Each scene shows the same named points in several views. A view is turned or mirrored, shifted and resized as a whole, has a little noise and may leave points out.
In the rows, 128 means zero.

Scene 1
View 1
<224>: [122,108,149,128,96,110,121,165,140,61,172,123,80,137,128,174,130,110,100,94,134,107,110,119,148,67,195,146,98,131,131,153,116,163,116,125,121,122,70,112,134,87,141,95,79,92,127,150,174,127,133,117,122,90,127,153]
<165>: [134,134,128,128,110,119,100,187,124,82,104,182,162,167,100,178,59,170,131,77,97,143,115,180,181,146,181,171,102,168,183,179,77,140,156,155,164,101,79,106,138,64,140,139,115,109,115,162,182,210,54,92,75,125,155,175]
<129>: [118,126,124,145,111,139,126,168,135,84,131,136,102,141,137,156,140,133,112,135,136,129,146,128,142,104,169,126,110,156,130,132,115,149,142,148,131,138,88,144,107,114,107,107,113,141,81,120,136,110,117,98,135,103,121,143]
<216>: [128,130,126,143,133,125,123,167,128,127,147,145,81,146,118,120,128,160,122,131,148,136,138,157,163,80,177,110,127,152,156,121,117,170,121,135,133,142,107,146,95,108,118,101,93,141,113,141,158,98,134,148,148,108,115,119]
<248>: [110,129,120,133,101,140,122,184,139,60,110,143,140,153,130,179,119,129,114,120,118,130,139,134,140,141,166,146,106,165,137,152,97,134,157,161,144,121,76,131,119,104,112,131,130,133,74,127,139,154,79,66,112,102,138,165]
<185>: [128,129,125,144,119,125,119,171,127,103,132,151,107,145,120,141,114,155,124,123,135,134,139,163,164,102,176,131,119,153,160,137,107,158,132,139,141,130,100,133,106,105,120,112,97,135,109,142,157,127,114,124,127,110,127,132]
<249>: [120,136,111,145,121,143,118,178,132,102,106,151,123,154,130,140,121,160,128,140,133,145,155,155,152,126,162,122,117,171,151,128,111,144,151,157,143,133,103,149,92,120,108,123,124,153,80,123,141,124,100,103,135,118,126,138]
<54>: [133,144,121,141,128,129,101,179,118,120,111,183,139,171,100,144,73,185,135,105,118,152,129,193,189,135,178,144,124,170,190,147,86,155,143,149,155,119,102,125,116,84,126,128,109,132,108,154,176,169,78,124,110,129,140,141]
<101>: [126,126,134,134,112,121,110,175,131,85,139,150,112,150,115,161,104,145,117,98,125,125,121,148,163,98,182,145,102,146,158,149,103,155,134,141,138,118,86,124,127,87,133,115,98,113,117,149,168,151,107,108,111,104,132,150]
<62>: [127,139,115,151,138,142,118,175,125,138,119,162,105,153,116,115,119,176,134,145,142,153,160,173,164,110,166,111,129,169,170,123,108,155,134,144,146,138,116,155,85,123,111,119,106,165,94,132,144,106,112,138,141,119,122,119]
<24>: [140,142,129,134,131,113,98,174,119,133,126,182,126,165,91,133,75,187,137,95,123,153,128,195,201,110,185,138,125,157,193,147,89,166,130,137,154,118,103,117,119,74,140,121,92,129,133,168,197,162,97,151,108,126,140,129]
<124>: [134,153,105,147,137,136,98,185,117,130,85,194,160,176,98,134,66,204,150,122,113,170,146,206,195,160,167,140,129,188,194,146,81,146,164,164,167,118,110,134,98,96,116,146,126,158,98,143,163,180,56,113,99,140,147,141]
<177>: [125,144,111,152,136,143,112,177,123,130,103,172,122,160,112,126,103,181,133,140,134,161,156,183,170,130,168,120,127,178,174,130,102,153,147,152,151,132,112,149,89,115,105,126,114,161,95,133,150,127,101,125,126,125,130,124]
<14>: [136,132,128,141,134,120,115,169,128,122,144,155,92,156,115,128,110,163,124,119,139,137,135,165,179,86,184,124,117,151,168,134,111,160,117,131,138,132,102,130,111,99,126,103,90,136,122,151,170,119,123,150,132,115,120,125]
<170>: [112,135,108,147,124,150,122,179,131,98,115,146,120,149,137,140,142,153,124,147,136,149,159,148,145,126,158,119,118,175,147,121,113,144,147,161,140,140,105,158,90,133,99,128,129,164,70,115,124,111,105,98,138,114,120,135]
View 2
<249>: [115,131,137,106,135,113,131,111,141,140,135,134,113,108,118,107,98,149,131,140,119,117,124,141,132,125,130,133,107,140,135,125,102,141,108,119,133,155,149,114,164,137,135,122,132,130,146,111,141,129,123,120,134,124,120,148]
<54>: [104,134,120,115,140,95,146,107,146,121,136,125,130,100,119,113,95,128,116,138,110,116,114,122,137,111,109,117,84,116,149,128,127,120,131,116,144,136,148,97,153,112,112,103,140,116,131,101,140,113,112,89,160,148,107,141]
<216>: [140,131,135,126,124,113,139,106,150,143,125,132,119,153,129,121,137,128,117,128,126,111,130,125,141,134,119,132,126,124,148,111,86,112,114,108,137,142,149,121,158,132,134,112,124,135,146,113,136,141,113,113,119,130,123,151]
<248>: [100,130,143,89,146,123,145,129,113,126,128,129,122,93,113,99,75,138,152,160,114,110,117,152,135,104,143,129,107,139,147,133,123,137,115,144,109,144,137,123,164,147,123,139,122,135,145,105,141,122,133,126,143,137,106,145]
<224>: [139,128,142,110,135,124,166,141,116,125,113,117,134,152,127,115,128,101,146,148,131,91,140,133,142,99,134,127,140,123,172,113,109,89,124,131,95,110,133,134,151,143,108,132,101,157,143,110,135,153,129,115,113,163,109,141]
<124>: [80,132,119,110,151,86,136,99,147,115,146,128,129,71,110,109,65,143,113,140,103,125,104,131,136,113,108,114,59,124,132,137,143,145,129,118,155,148,151,87,156,105,114,104,153,100,128,97,140,100,108,83,177,139,104,138]
<24>: [111,131,119,125,140,90,150,103,153,115,126,124,135,122,122,119,111,114,112,130,114,109,120,115,141,114,100,115,84,108,153,123,124,105,135,108,146,126,146,94,144,107,109,98,138,120,127,100,134,121,103,85,154,153,104,141]
<62>: [127,131,129,122,126,109,128,99,159,142,139,137,113,128,124,117,118,146,114,125,124,125,124,131,135,140,117,133,105,129,134,119,93,134,109,108,148,158,154,110,161,129,142,108,138,125,145,113,135,129,115,109,132,121,121,149]
<129>: [126,127,142,105,129,128,139,123,127,142,129,131,114,125,123,108,111,137,140,145,124,109,127,143,138,121,136,135,124,137,144,119,97,128,106,129,117,146,142,126,162,147,133,131,118,142,151,113,138,136,129,129,118,131,119,151]
<165>: [89,131,125,102,153,96,154,125,128,112,129,124,134,81,116,101,71,125,134,156,109,105,110,134,135,94,120,113,82,122,153,142,144,123,133,134,120,128,141,101,154,119,101,118,133,124,130,96,141,109,120,93,165,158,95,139]
<177>: [114,133,129,117,135,101,129,103,155,134,138,137,120,111,119,112,105,142,114,131,115,123,116,130,134,132,114,128,93,129,133,125,105,135,114,112,150,151,153,105,159,125,137,109,142,118,144,105,137,124,113,106,145,126,116,147]
<101>: [120,128,129,110,135,112,156,124,124,123,121,119,127,125,120,112,113,117,133,145,121,103,126,134,136,104,127,122,113,122,156,122,120,109,125,129,117,123,139,117,150,131,110,122,120,139,138,107,136,131,123,105,134,151,106,142]
<14>: [131,130,123,127,127,102,144,110,147,129,122,126,125,144,126,122,132,121,116,129,125,111,129,121,139,124,115,127,114,121,152,113,101,104,120,109,139,134,145,115,154,129,126,106,127,134,137,111,134,139,111,102,128,143,116,146]
View 3
<170>: [122,139,144,109,133,147,146,133,134,122,119,132,138,122,140,128,142,125,134,125,152,123,136,129,111,151,130,126,127,107,167,125,123,123,124,145,126,120,125,139,128,116,126,145,138,135,144,127,120,119,140,129,136,131,129,128]
<24>: [121,104,152,127,141,120,139,149,127,114,127,162,101,125,166,117,148,115,97,172,124,149,77,118,149,111,98,150,110,122,142,156,146,121,153,147,141,150,116,128,141,108,109,108,121,116,118,144,143,160,160,100,119,107,103,139]
<185>: [123,129,143,125,137,128,138,134,120,114,119,144,126,131,132,125,149,120,126,147,139,128,111,125,134,129,129,140,123,119,153,134,126,116,140,145,129,127,121,129,124,116,113,124,132,131,129,136,131,130,147,118,124,121,116,124]
<129>: [125,135,141,118,135,134,143,121,125,123,113,130,135,131,119,132,139,124,133,138,149,122,133,136,127,143,145,138,128,120,154,125,116,113,126,144,120,107,130,136,110,118,116,133,141,143,132,130,125,122,140,126,127,130,129,127]
<62>: [112,141,138,116,127,143,134,134,114,108,129,146,133,123,142,123,157,125,129,127,139,130,110,114,116,138,115,118,125,103,172,132,129,123,137,148,127,131,119,138,140,111,119,134,127,126,139,142,124,118,142,119,128,126,111,123]
<248>: [135,114,157,110,148,139,156,131,168,145,107,123,119,128,140,130,119,122,117,153,153,125,133,147,121,137,133,153,124,127,140,124,125,120,122,139,129,109,128,135,109,122,128,133,144,142,132,118,130,145,150,129,134,131,141,138]
<249>: [122,136,145,109,137,148,147,135,136,122,120,136,133,124,143,126,142,123,127,133,149,126,130,129,116,142,122,132,125,110,159,128,125,126,130,144,130,123,121,139,129,115,124,139,135,130,142,130,124,124,146,126,134,131,127,127]
<124>: [121,110,160,102,136,156,149,156,157,123,129,152,112,112,184,118,138,117,101,145,141,149,102,119,108,132,83,136,110,105,160,149,146,132,149,147,147,156,110,143,150,105,131,128,129,112,138,133,135,152,155,114,133,119,118,137]
<177>: [119,135,147,112,132,147,141,144,129,111,130,145,129,118,156,121,148,122,123,135,140,137,111,119,116,137,108,125,120,105,168,136,133,127,137,149,131,136,118,138,141,111,121,135,128,125,141,140,127,127,144,120,128,122,114,129]
<101>: [131,117,142,128,145,116,145,128,129,125,112,140,113,139,131,126,138,122,114,162,139,131,111,136,146,123,132,153,121,129,136,138,132,112,131,141,127,120,124,127,116,118,111,118,134,135,118,133,135,144,153,113,123,119,122,133]
<224>: [129,123,137,141,145,98,141,113,109,122,107,134,122,148,100,127,138,126,125,169,138,125,113,140,167,116,163,158,129,142,124,126,116,100,129,135,116,100,133,120,96,120,99,106,135,145,108,134,133,139,150,114,112,119,125,132]
<165>: [132,95,163,115,149,137,154,146,168,140,111,138,101,124,170,122,120,116,93,170,142,141,100,140,133,121,107,162,111,126,132,147,144,124,139,140,142,137,119,131,124,113,128,117,134,125,125,123,141,165,156,117,133,119,126,146]
<14>: [117,130,138,130,131,121,134,134,104,105,126,152,124,132,132,122,158,122,125,147,130,134,97,119,144,127,129,131,125,117,154,139,126,113,141,151,129,126,122,132,133,112,105,117,125,131,125,143,131,129,147,109,120,117,108,124]
<54>: [123,110,154,117,141,136,145,146,142,119,132,153,110,118,167,118,139,117,105,159,133,143,97,119,129,123,99,144,114,115,149,149,145,125,145,147,139,148,115,135,139,112,122,119,125,120,125,137,139,154,156,111,125,114,113,137]
<216>: [116,146,130,130,130,124,131,127,97,104,125,146,136,132,119,124,160,124,136,137,136,129,109,117,140,130,134,129,130,115,160,131,122,111,135,146,122,120,122,132,129,112,108,123,128,134,128,145,121,118,141,115,121,119,111,121]
View 4
<165>: [97,139,131,107,141,121,116,107,102,130,116,134,153,103,121,100,148,172,142,179,147,150,110,131,138,121,79,139,92,95,120,123,73,84,119,132,120,122,140,117,133,108,146,148,129,163,99,114,132,140,147,151,153,105,150,133]
<249>: [116,136,122,98,149,99,108,126,101,155,137,120,147,108,133,119,139,159,128,137,113,122,147,123,118,106,97,107,131,93,104,145,112,124,115,121,113,115,124,126,122,115,116,145,137,143,126,127,133,150,137,130,125,132,151,120]
<170>: [120,142,116,99,154,97,101,132,96,164,144,115,148,110,132,117,134,154,120,128,105,121,156,121,111,100,109,96,140,95,103,148,120,132,120,125,113,110,123,129,119,126,103,148,135,139,132,133,136,151,135,128,124,134,160,120]
<248>: [103,149,115,95,153,127,99,126,89,128,142,124,156,121,125,106,134,156,135,154,120,148,132,119,128,109,114,116,115,115,104,132,93,112,125,134,124,104,143,114,137,142,128,161,128,156,122,132,127,165,137,135,147,113,160,123]
<124>: [114,122,141,95,137,82,120,107,116,166,97,138,157,86,107,105,164,183,131,163,141,134,127,126,130,117,50,130,102,80,121,143,89,94,114,114,97,124,131,123,116,80,126,130,137,153,89,127,140,129,157,140,134,124,145,138]
<129>: [109,146,109,120,151,112,101,135,93,143,157,121,139,123,148,120,123,144,127,135,113,125,148,126,112,103,125,103,141,97,101,141,111,133,113,130,129,108,122,119,127,132,114,153,140,139,140,120,122,162,127,133,129,130,157,114]
<216>: [111,138,110,147,140,98,113,132,106,158,144,126,120,104,166,132,125,144,127,132,125,106,147,130,108,96,109,109,155,76,111,145,118,135,92,126,132,124,99,132,106,98,106,137,154,125,138,100,119,142,122,137,114,142,138,112]
<177>: [119,133,128,107,143,82,116,122,106,169,123,130,142,94,134,119,146,163,128,139,121,121,144,127,114,105,76,111,131,79,113,150,112,119,105,116,107,119,120,127,112,92,110,136,141,140,116,124,135,134,142,135,122,134,145,127]
<101>: [96,143,116,142,140,126,114,123,97,130,140,132,132,114,158,115,129,149,138,165,144,137,125,131,122,111,106,126,128,91,113,126,88,110,101,136,141,126,123,120,123,114,134,146,137,144,126,103,122,150,130,148,139,119,144,119]
<14>: [104,134,118,154,136,103,120,126,109,153,133,133,122,99,165,131,134,152,129,147,142,115,140,139,113,105,97,117,146,72,114,141,108,121,91,127,133,132,103,129,106,89,116,134,149,131,127,95,121,137,130,144,118,136,135,117]
<54>: [105,129,137,122,135,97,123,109,106,151,115,139,142,89,129,113,152,175,134,168,149,129,124,132,130,116,69,129,113,75,119,138,92,94,101,121,115,126,123,127,118,84,131,136,141,149,101,109,131,131,149,151,136,123,137,130]
<185>: [107,138,117,133,142,109,111,126,100,145,136,128,132,106,154,123,129,154,134,146,133,128,134,132,117,106,100,121,137,85,111,137,107,119,99,124,130,123,112,127,116,106,119,146,143,139,128,106,126,143,134,141,127,127,141,116]
<224>: [82,147,101,171,138,142,108,130,92,114,166,131,115,128,186,125,110,130,142,162,142,135,128,138,117,106,141,120,141,99,110,117,90,122,98,145,164,124,111,119,125,127,133,161,142,136,144,82,109,158,116,151,139,120,143,107]
<62>: [116,136,123,111,142,90,111,125,106,166,127,128,141,101,135,122,138,161,126,139,125,118,147,128,113,104,89,108,135,79,112,149,111,121,105,116,114,120,117,128,112,98,110,140,147,137,118,124,134,141,139,138,124,135,145,123]
View 5
<170>: [156,107,140,117,150,117,117,162,130,131,143,110,134,167,139,112,156,102,120,119,106,116,131,115,127,175,132,116,140,164,63,130,122,141,123,107,116,115,95,160,146,90,110,122,177,144,116,152,118,110,119,138,68,125,133,88]
<165>: [144,114,158,94,115,94,105,112,145,101,119,105,156,172,134,97,141,108,122,171,77,69,148,109,142,199,116,95,127,177,58,131,155,100,122,157,137,137,105,124,124,102,154,159,128,104,117,108,167,144,136,79,168,139,115,124]
<248>: [159,94,129,79,124,103,94,117,143,115,147,105,163,181,125,91,145,116,110,120,105,106,131,102,123,191,116,81,118,171,72,116,148,119,119,146,135,118,78,139,138,95,123,133,179,131,117,132,142,141,130,98,108,137,126,97]
<249>: [152,111,145,122,147,115,122,152,133,127,138,108,138,169,138,117,155,92,123,132,100,104,137,123,132,172,129,110,138,171,62,134,129,130,127,114,122,122,104,152,146,93,116,132,173,130,117,144,127,113,123,129,84,127,132,97]
<14>: [137,126,137,144,135,88,158,135,115,134,119,96,155,153,142,142,170,106,143,129,107,86,144,138,131,142,109,119,151,169,73,160,129,130,136,104,118,131,146,129,148,125,125,127,119,125,137,119,124,105,128,136,109,104,98,129]
<101>: [148,116,128,106,122,87,130,109,130,125,123,94,171,158,132,116,156,108,128,125,108,89,142,122,123,163,99,92,132,169,80,146,151,115,126,137,132,129,122,121,151,127,133,136,126,129,131,113,139,129,135,109,128,112,97,126]
<216>: [145,123,128,144,142,98,160,150,117,140,126,98,154,149,143,145,172,102,141,112,115,100,141,136,124,140,117,121,152,167,83,158,119,138,135,95,116,125,143,137,160,123,115,117,130,136,140,134,111,101,118,151,79,96,102,114]
<62>: [143,120,151,152,154,111,147,170,124,132,124,105,136,155,148,126,166,87,132,136,98,95,145,133,136,157,129,132,154,167,61,152,112,136,132,92,119,125,131,153,142,100,119,128,147,130,121,144,118,97,117,146,76,115,125,110]
<124>: [133,121,195,138,138,113,116,162,143,100,111,112,119,172,152,104,151,88,134,192,59,60,154,122,163,194,135,132,150,171,41,139,130,109,130,132,119,133,108,147,109,77,158,172,134,103,109,135,163,117,126,105,141,142,139,118]
<24>: [129,130,164,148,124,92,149,134,127,116,100,97,146,152,144,130,165,95,145,170,78,56,158,138,150,161,106,123,151,178,65,162,137,101,137,124,121,145,148,128,131,117,155,153,92,106,130,110,152,114,133,117,149,113,103,141]
<177>: [141,122,167,143,148,111,135,169,130,123,122,108,128,164,149,124,160,91,127,155,86,86,145,131,148,170,138,127,154,174,53,145,118,130,136,105,116,126,121,153,133,94,134,143,146,125,118,142,131,106,123,131,96,126,131,110]
<224>: [156,111,88,90,118,78,138,80,116,147,135,89,191,152,125,131,167,129,134,86,137,107,136,119,104,143,83,76,124,173,107,147,157,128,124,134,141,115,134,108,175,150,115,110,125,137,155,96,125,135,137,118,117,96,77,123]
<185>: [148,115,138,127,135,100,136,137,126,136,126,98,150,155,137,127,165,103,127,127,105,88,146,126,128,159,111,109,140,170,70,151,134,128,129,115,126,123,128,133,148,116,129,125,136,135,132,126,125,118,128,130,104,111,106,120]
<54>: [140,125,171,136,128,99,132,145,136,107,110,100,139,159,144,115,156,96,133,176,75,63,154,125,152,177,119,119,144,177,54,144,136,107,133,130,124,141,125,129,125,106,157,158,118,110,120,116,158,124,126,107,141,132,116,132]
View 6
<177>: [100,108,174,112,143,147,145,119,153,138,170,129,116,123,119,149,130,116,116,104,112,127,135,127,122,169,127,117,107,159,114,130,127,111,88,117,151,147,139,128,118,117,121,130,123,119,136,154,126,160,138,116,139,173,129,140]
<185>: [97,129,148,126,129,142,147,116,131,130,145,118,117,127,131,132,145,126,124,109,127,145,152,139,124,161,136,131,119,133,125,138,133,117,107,110,154,135,130,118,132,127,112,143,129,129,131,133,113,143,141,115,122,156,131,135]
<249>: [103,104,164,132,133,145,148,114,148,126,163,124,107,120,120,159,137,126,123,86,119,142,134,134,113,156,125,114,105,146,98,140,126,106,100,118,151,138,116,127,123,136,105,128,112,120,140,147,126,155,136,118,119,174,133,137]
<14>: [93,138,155,116,125,142,138,121,131,143,143,114,129,143,132,127,138,120,125,118,133,140,151,130,136,166,130,141,124,134,143,134,142,120,101,100,163,140,137,114,124,126,130,162,135,123,129,137,110,149,150,103,136,151,129,136]
<24>: [83,145,143,96,147,143,126,134,125,113,154,144,150,129,139,116,138,129,120,132,110,132,156,144,138,189,140,134,128,157,137,129,135,128,81,116,158,162,168,122,123,105,129,142,158,127,127,137,112,166,128,128,150,150,116,126]
<101>: [100,136,133,130,122,136,145,123,121,105,133,132,131,123,152,125,155,139,130,113,127,158,157,155,125,164,141,133,131,125,114,140,138,115,114,111,158,141,131,123,132,127,104,142,137,131,126,115,112,151,137,123,116,151,135,121]
<62>: [101,106,176,118,135,147,140,115,151,151,168,116,110,134,115,154,128,112,120,102,125,128,131,117,125,167,120,123,107,153,126,132,130,115,94,109,157,134,136,123,121,123,127,143,113,116,138,153,122,158,145,102,145,168,135,145]
<216>: [97,129,162,126,128,141,144,112,138,155,148,99,115,156,121,138,137,118,124,105,142,142,148,124,131,162,127,141,116,133,147,133,139,115,107,100,163,124,123,116,125,133,129,168,123,122,133,140,111,142,156,90,129,151,137,140]
<170>: [109,94,172,142,128,141,156,109,152,139,162,115,96,116,115,169,139,125,121,81,122,139,130,131,111,151,119,111,96,144,96,138,124,100,104,117,149,133,106,128,128,141,105,123,102,114,144,146,125,150,138,113,119,179,138,142]
<124>: [97,116,165,100,160,149,132,126,143,101,178,163,141,101,127,137,124,128,115,110,82,120,131,137,117,181,130,103,109,182,90,128,125,110,68,136,146,176,170,137,118,105,113,102,141,123,138,156,132,179,112,150,155,174,114,130]
<248>: [109,105,132,153,125,135,156,115,134,91,143,139,108,94,146,146,156,149,132,88,115,160,142,160,105,148,136,109,113,127,68,148,128,96,118,129,149,141,104,130,132,142,79,110,117,126,138,123,118,145,125,135,94,173,140,124]
<224>: [94,151,122,140,103,130,148,119,110,129,114,99,121,145,152,118,160,134,137,112,156,168,168,155,136,158,142,157,140,92,140,142,151,117,134,94,170,121,114,106,134,142,111,177,132,127,123,101,98,130,159,90,105,139,140,126]
<129>: [108,114,152,151,116,138,161,107,143,129,142,105,98,124,126,153,149,129,129,87,132,156,140,143,117,147,127,123,112,116,108,142,128,104,126,110,158,124,98,119,133,144,98,141,109,122,138,128,119,139,144,106,102,163,141,135]

Which points are out of place in each view (at most two, in the order of its rows)? Write - if all are in place.
view 1 | <165>
view 2 | <124>
view 3 | <24>
view 4 | <62>
view 5 | -
view 6 | <224>
